Each row is a point on a landscape with many valleys, with its height.
A ball rolls from a point to the lowest of its 2 nearest points, and stops where none of them is lower. Distance is the straight distance between rows; heights are no part of it.
J_170: [144 131  99 130 123 155 110 130 122 116 142 158 145 166 153 180 108 118
 161 139  80 136 207 117 109 127]  height 5.07
J_470: [144 184 122 119  86  91  84 132 162 140 116 123  56 164 140 149 135 123
 118  80 116 158 105 131 117 140]  height 2.12
J_127: [ 99 153 126 116 130  58 172  49 139 221 117  98  82 139 110 111 108 111
  74 145 186 156  49 111 152 106]  height 1.53
J_937: [ 72  78 146 126 140 107 186 125 156 213 134 138  80 117 179 109  76 111
 148 132 146 142  74 113  98 128]  height 2.54
J_893: [137 132 119 154 108 120 131 140 158 126  79 172 138 126 134 163 135 124
  91 142 126 130 183  91 131 154]  height 3.11
J_999: [126  68 149 132 169 155 147 118 108 134 158 152 167  91 190  78 108 110
 147 136 107  89 196 118  76 147]  height 5.04
J_555: [151 134 165 160 132 128 156 191 104 107 103 116 141  87 116 137 180 163
  94 114 172 134 111 149 140 130]  height 5.22
J_273: [147 122 128 173 124 127 125 151 156 178 152 199 121 144 154 148 116 109
 128 101 126 140 153  96  84 127]  height 7.44
J_924: [110 117 111 124 128 125  99  61 158 162 120 161 137 129 124 133  85  96
 121 166 141 110 120  95 101 103]  height 4.02
J_254: [ 74 102 153 101 128  90 164 104 165 209 125 114  46 139 208 130  69 114
 160 162 116 148  59 120  93 156]  height 3.10
J_846: [ 78  78 145 119 146  86 165 122 113 142 138 134 136 119 117  85  90 139
  98 142 151 127  96 135 148 100]  height 3.45
J_665: [144 132 140 117 123 113 129 174 118 108 124 102 130 105 114  73 149 154
 119  65 147 146 100 153 118 135]  height 5.51
J_575: [128 103 150 107 177 170 156 152  84 100 176 164 151 129 198 104 107 135
 196  95  75 103 156 126  84 180]  height 6.02
J_5: [133 103 112 133 151 170 131 111 104  85 145 157 184 141 131 123 128 122
 136 158  95 103 193 128 148 150]  height 6.00
J_474: [113 121 108 147 126 111 127 117 136 157 126 124 117 135 110 165 109 115
 111 143 148 153 108 130 122  85]  height 1.63
J_843: [107 131 145 125 123 101  94 145 117 109 115 133  99 151 155 157 117 144
  98 110 127 120 124 126 110  99]  height 0.56
J_195: [ 94 138  77 108 118  95 167 114 132 158 104  70 121 144  80 156 121 118
 142 170 123 164 122 145 166  92]  height 2.38
J_77: [127 120 168 151 152 135 187 191  97 112 110 141 129 101 139 177 166 151
 117 141 139 116 118 146 132 117]  height 4.81
J_53: [160 122 150 103 138 153 121 149  93  48 135 126 172 108 125  85 152 155
 129 117 103 102 161 164 167 165]  height 3.50
J_722: [157 116  89 108 120 162 108 113  98 104 164  84 185 122 101 103 129 123
 178 147 109 165 182 188 134  91]  height 6.06
J_577: [184 153 185 173 160 160  76 183  85  89 146 130 179  75 164 102 181 162
 111 125 140  73 179 114  71 168]  height 6.17
J_957: [136 120 121 142 132 155  82  79 139 121 123 143 149 135 116 132 113 114
 117 154 144  96 143 104  99 105]  height 4.34
J_717: [117  67 140 124 165 138 145 106 122 132 138 135 159  96 146  80  86 116
 145 144 127  96 136 122  83 122]  height 4.67
J_194: [191 139 140 117 118 148  90 148 110  86 141  93 171  77 121  46 162 152
 118  81 133 134 161 164 133 145]  height 4.48
J_837: [ 82 142 156 115 127 105  75 126 140 138 116 157 111 127 149  87 117 132
  80  97 159  91  85  84 101 136]  height 3.51
J_408: [112 139 135 113 120 117 116 153  97  71 116 138 113 168 133 172 142 153
 105 116 111 123 139 139 170 120]  height 1.73
J_661: [147 126 148  80 134 125 155 170  80  52 148 118 161 113 118  84 144 159
 169 120 103 123 132 188 189 134]  height 2.53
J_91: [149 136 130  93 148 175 159 154  94  83 150 170 140 153 164 131 117 137
 204  99  77 113 150 135 112 178]  height 5.71
J_985: [130 116 133 163 142 117 166 122 141 202 120 155 121  98 121 119 110 119
 100 111 192 140  83  97  91 108]  height 1.47
J_340: [147 150 161 168 170 141  94 209 102 119 152 147 178  88 185  83 163 144
 128  96 135  91 175  77  50 179]  height 6.71
J_34: [138 114  98 141 152 186 139 107 128 108 140 109 155 130  81 153 133 112
 188 167 118 112 112 148 122 112]  height 6.98
J_581: [157 122 125 132 115 154 112 107 125 109 159  81 142 116  72  95 131 142
 127  90 157 149  98 154 162  92]  height 3.38
J_658: [131 123 137 122 150 160 146 132  99  72  93 147 138 136 149 182 125 138
 157 160  96  79 171 108 122 150]  height 5.23
J_70: [138 118 138 128 162 177 144 126  85  87 138 178 163 141 172 160 122 128
 140 134  83  92 193  97 123 168]  height 5.64
J_672: [138 155 102 116 108 128 198 133 147 121  34  78 124 113  77 144 160 137
 161 187 141 137 140 137 151 171]  height 3.31
J_324: [130 133 123 143 112 127  68  87 137 156 147 108 103 142 110 155  97 124
 116 128 160 148  83 122 111  66]  height 2.20
J_339: [131 114 123 163 130 159 136 117 127 104 120 117 171 113  60 145 161 144
 103 178 158 110 114 118 200 129]  height 5.54
J_741: [103  84 135 117 150 144 127  63 151 172 137 166 140 112 139  92  60 102
 140 156 155  98 107 100  82 116]  height 4.33
J_721: [116 146 109 125 116  95 146 129 157 159 120 164  81 159 156 174 115 106
 133 121  90 155 128 126 127 148]  height 4.46
J_435: [111 141 123 121  99 121  65  88 155 132 158 144  82 175 119 158 121 114
 108 112 113 132  80 129 166 113]  height 4.19
J_997: [153 162 119 150 101 103  97 127 172 174 151 180  79 169 166 191 103  95
 163 123  87 158 142 101  86 135]  height 4.01
J_16: [ 96 128  98 107 131 141 207 166 113 113 111 129 138 152 107 180 151 129
 176 175  91 131 147 141 197 134]  height 4.92
J_576: [107 127 107 128 115 101 112  96 160 149  89 175 127 131 136 171 115 100
  91 177 120 104 156  76 124 123]  height 3.62
J_590: [117 109 144 129 162 132  88 156 105 110 178 135 178  99 189  30 124 133
 113  84 118 108 150 125  75 174]  height 5.58
J_733: [130 154 140 126  74 133  61  91 174 131 130 114  72 152  99 120 142 117
  78  71 128 123  80  96 168 112]  height 4.75
J_567: [151 147 118 120 131 171 140 149 111 110 153 182 124 174 159 190 117 129
 195 106  74 143 175 121 112 150]  height 5.37
J_491: [143 125 138  89  89 137  68 135 118  88 160  77 121 149 138  80 109 150
 149  76 121 175 126 173 130 102]  height 4.11
J_604: [129 146 123 119 111 150 197 176 110  87  82 140 146 137 120 181 166 153
 163 159 108 131 156 139 188 175]  height 4.49
J_229: [ 86 128 129 124 119 100 117 103 141 132 121 164 119 150 100 148 130 127
  64 161 146 104 102 111 191 112]  height 6.09
J_751: [170 166 118 146  90 133  68 142 151 142 174 169 104 193 151 162 112 117
 158  89  95 174 163 129 107 137]  height 3.44
J_153: [142 183 124 100  92 133 193 161 131 106  46 113 110 140 107 150 186 150
 153 155 130 142 134 156 168 178]  height 3.89
J_95: [149 154  92 129 116 125 151  88 150 126  52  82 125 109  67 139 134 123
 139 163 152 125 125 107 121 138]  height 2.71
J_976: [139 119 144 113 116 152  71 126 108  75 165 108 137 153 127 113 125 145
 125  91 116 129 135 165 148 106]  height 4.57
J_713: [ 71 144 135 114 125  44 156  73 154 221 129 128  78 151 143 133 115  96
  61 162 149 173  71 128 169 110]  height 2.04
J_109: [101  91 142 115 155 139 124 167 109 124 179 157 157 127 207  69  90 133
 159  84  92 125 153 119  76 178]  height 5.95
J_864: [155 154 137 133 100 155  70 112 167 107 120 120  97 142  99 113 153 129
 103  74 139 100  94 106 129 138]  height 5.20
J_73: [162 125 130 164 134 184  86  96 120 106 135 102 171 101  69 133 162 134
  95 148 173 103 127 119 157  99]  height 5.11
J_563: [164  98 144 149 158 157 129 141  93 125 176 135 166  97 178 107 118 117
 160 130 104 123 211 146  55 115]  height 5.41
J_925: [117 152 108 103 118  89 145  93 149 135  66  79  78 141 101 128 123 123
 120 138 133 134 105 136 133 127]  height 2.07
J_662: [165 131 153 114 138 122 145 169 105  89 119  92 159  60 103  62 153 161
 124  99 145 122 107 164 149 144]  height 5.13
J_151: [104 165 113 101 103  94 134 139 131 101 100 134  88 176 128 172 145 132
 100 115  95 145 134 144 185 143]  height 2.63
J_674: [115 139  95 104  97 109 114  98 127 115 125  58 113 157  68 126 116 137
 131 134 139 157 103 154 182  88]  height 2.99
J_81: [122 140  87 157 109 118 167 127 176 167  72 146 127 118 106 174 150 110
 103 164 132 145 148  95 161 158]  height 2.49
J_41: [102 161  99 117 102  95  92  96 155 129 136 158  87 178 123 187 138 101
 101 128  85 132 106 112 195 145]  height 3.54
J_638: [121 178 122 112 110  84 114  96 163 161 100 110  52 161 128 162 144 108
 107 121 120 140  78 136 135 134]  height 1.25
J_866: [ 55  98 130 105 128  60 173 108 123 138 132 112 109 161 108 118  96 127
 108 178 122 129 108 138 187  97]  height 3.00
J_115: [168 130 172 154 169 154  72 144  91  93 156 117 169  72 145  85 164 148
 104 118 151  80 146 131  77 131]  height 5.63
J_256: [119 102 112 163 120 121 155 127 175 208 142 184 103 130 164 180 103  86
 144 138 119 147 153  85 108 108]  height 7.59
J_312: [142 163 156 175 146 124  77 196 130 133 130 153 148 117 156  90 151 133
 122  87 153  85 147  62  38 164]  height 7.02
J_432: [138 142 145 116 131 134 147 162 106  70  67 131 129 112 144 151 143 157
 138 135 117  96 158 122 108 162]  height 4.79
J_583: [157 139 120 155 126 158  91 104 134 112 115 105 132 119  85 148 140 127
 119 132 161 107 118 116 109  94]  height 4.70
J_678: [100 152 153 115  98 114  51  87 158 146 150 142  51 164 152 146 117 122
  97 113 129 119  41 111 136 121]  height 3.80
J_636: [135  77 119 134 151 139 212 152 127 136 138 115 174  72 105 106 128 123
 164 151 124 140 149 157 155 117]  height 1.80
J_561: [173 108 106 173 144 155 167 127 120 151 141 111 187  72  78 125 141 128
 124 135 169 154 121 136 141 109]  height 2.96
J_283: [ 85 163 151  96 132  71 110  87 153 149  95 132  54 160 153 128 132 115
  94 129 121  97  64 118 125 152]  height 2.15
J_394: [ 57 169 162  99 127  68  94 129 142 157 101 141  67 145 165 104 141 129
  58 100 153  94  68  93 119 152]  height 2.89
J_251: [107  78 135 148 142 120 168 129 150 197 144 149 117 103 153 115  85 113
 132 112 156 153 108 111  89 104]  height 2.02
J_777: [ 90 104 119 134 139 130 130 102 119 121 125 126 151 133  74 152 129 127
 102 186 146 103 105 115 180  87]  height 5.84
J_546: [111 128  71 132 121 110 195 118 150 174  78  88 141 117  65 152 141 117
 126 183 138 149 133 109 172 129]  height 1.81
J_372: [163 120 137 116 138 135  80 144  92  84 171 113 179  99 155  43 138 143
 109  87 116 125 190 161 106 151]  height 5.06
J_980: [167 128 148 133 132 149 110 145 106  69 102 121 162  93 126 116 156 154
 116 128 130  99 166 136 122 150]  height 4.24
J_90: [ 92  92 170 147 159 111 184 181 104 139 114 151 130  92 158 132 138 144
  90 132 154 109 110 121 125 115]  height 4.39
J_823: [151 106 129 133 160 173 116 100 109  99 139  91 142 113 116 127 105 127
 180 150 127  99 123 156  68  96]  height 7.19
J_794: [ 50 116 142 101 130  56 162  94 137 182 129 137  80 162 149 140  98 114
  92 180 127 138  88 131 171 112]  height 2.55
J_890: [170 105 121 126 145 147 129 141  99 110 157 106 181  85 145  99 125 125
 161 140 113 151 199 173  93 100]  height 5.72
J_787: [137 120 147 130  99 142  65 100 130 122 159  79 100 137 112 113 104 142
 116  89 157 152  80 138 126  76]  height 2.76
J_269: [149 125 160 127 141 167  64 121 107  74 155 116 139 122 129  93 143 143
 123  95 135  77 112 131 109 124]  height 5.08
J_217: [148 153 144 120 105 118 147 197 105 106 118 111 114 111 112 117 179 155
 112  80 159 167 113 176 151 112]  height 5.59
J_692: [162 170 118 135  81 116  97 163 160 134 136 152  95 165 133 132 139 133
 139  62 119 168 132 137 107 149]  height 2.79
J_501: [137 124  79 134 145 187 136 135 122 129 138 114 164 137 105 181 142 110
 204 173  98 129 173 134 117 100]  height 6.77
J_536: [149 152 150 180 128 126 105 182 152 158 132 185 121 138 146 134 146 131
 111  80 142 117 137  78  70 159]  height 7.27
J_557: [109 107  67  97 127 154 172 143 124 136 119  86 155 124  98 157 122 113
 219 179  90 145 154 147 138 100]  height 6.55
J_498: [125 147 116 149 126  94 151  94 149 201 107 135 100 120 102 127 123 114
  75 114 178 150  67 103 125 116]  height 0.82
J_174: [133  99  84  98 131 149 149 107 121 116 147  71 167 126 101 101  96 120
 219 161 101 161 140 174 127 103]  height 6.33
J_103: [150 103 102 138 154 183 133 107  89 101 192 140 195 126 136  97 145 112
 142 151  90 129 212 172 139 147]  height 6.31
J_488: [116 143 122  77  79 109  99 120 130  96 126  64  81 169 107 101 112 147
 148  96 118 171 106 177 168  96]  height 3.55
J_654: [109  94 157 138 139  94 167 154 110 117 106 128 147  96 104  95 141 153
  66 138 167 115 107 128 166 128]  height 3.91
J_690: [ 93 176 160 107 107  67  71  97 158 177 136 121  26 161 189 139 131 115
 111 115 118 140  37 120 104 160]  height 3.02
J_682: [172 135  83 146 120 143 164 104 128 147 136  83 155 111  49 112 129 130
 142 105 171 169  94 139 150 108]  height 3.48
J_36: [114 124  94 116 115 117 140 129 143 125 122 153 128 156 148 165 105 112
 140 132  88 143 167 122 134 127]  height 4.76
J_43: [149  84 124 169 144 149 200 147 137 159 121 134 164  67 113 130 132 120
 134 143 152 140 141 124 129 125]  height 2.43

Two balls start at each pair of points below. Name the first point that both come to, or write never.
J_170, J_273 | never
J_501, J_777 | J_924
J_103, J_575 | never
J_16, J_567 | J_638

Call two points neighbours if one is among the 2 nearest of the other. Go from one point of each pair to the other, from neighbour to neighbour, staying as low as possible. Name the highest point that can't be avoided.
J_843, J_636 | J_682
J_661, J_498 | J_217
J_194, J_661 | J_662
J_638, J_636 | J_837
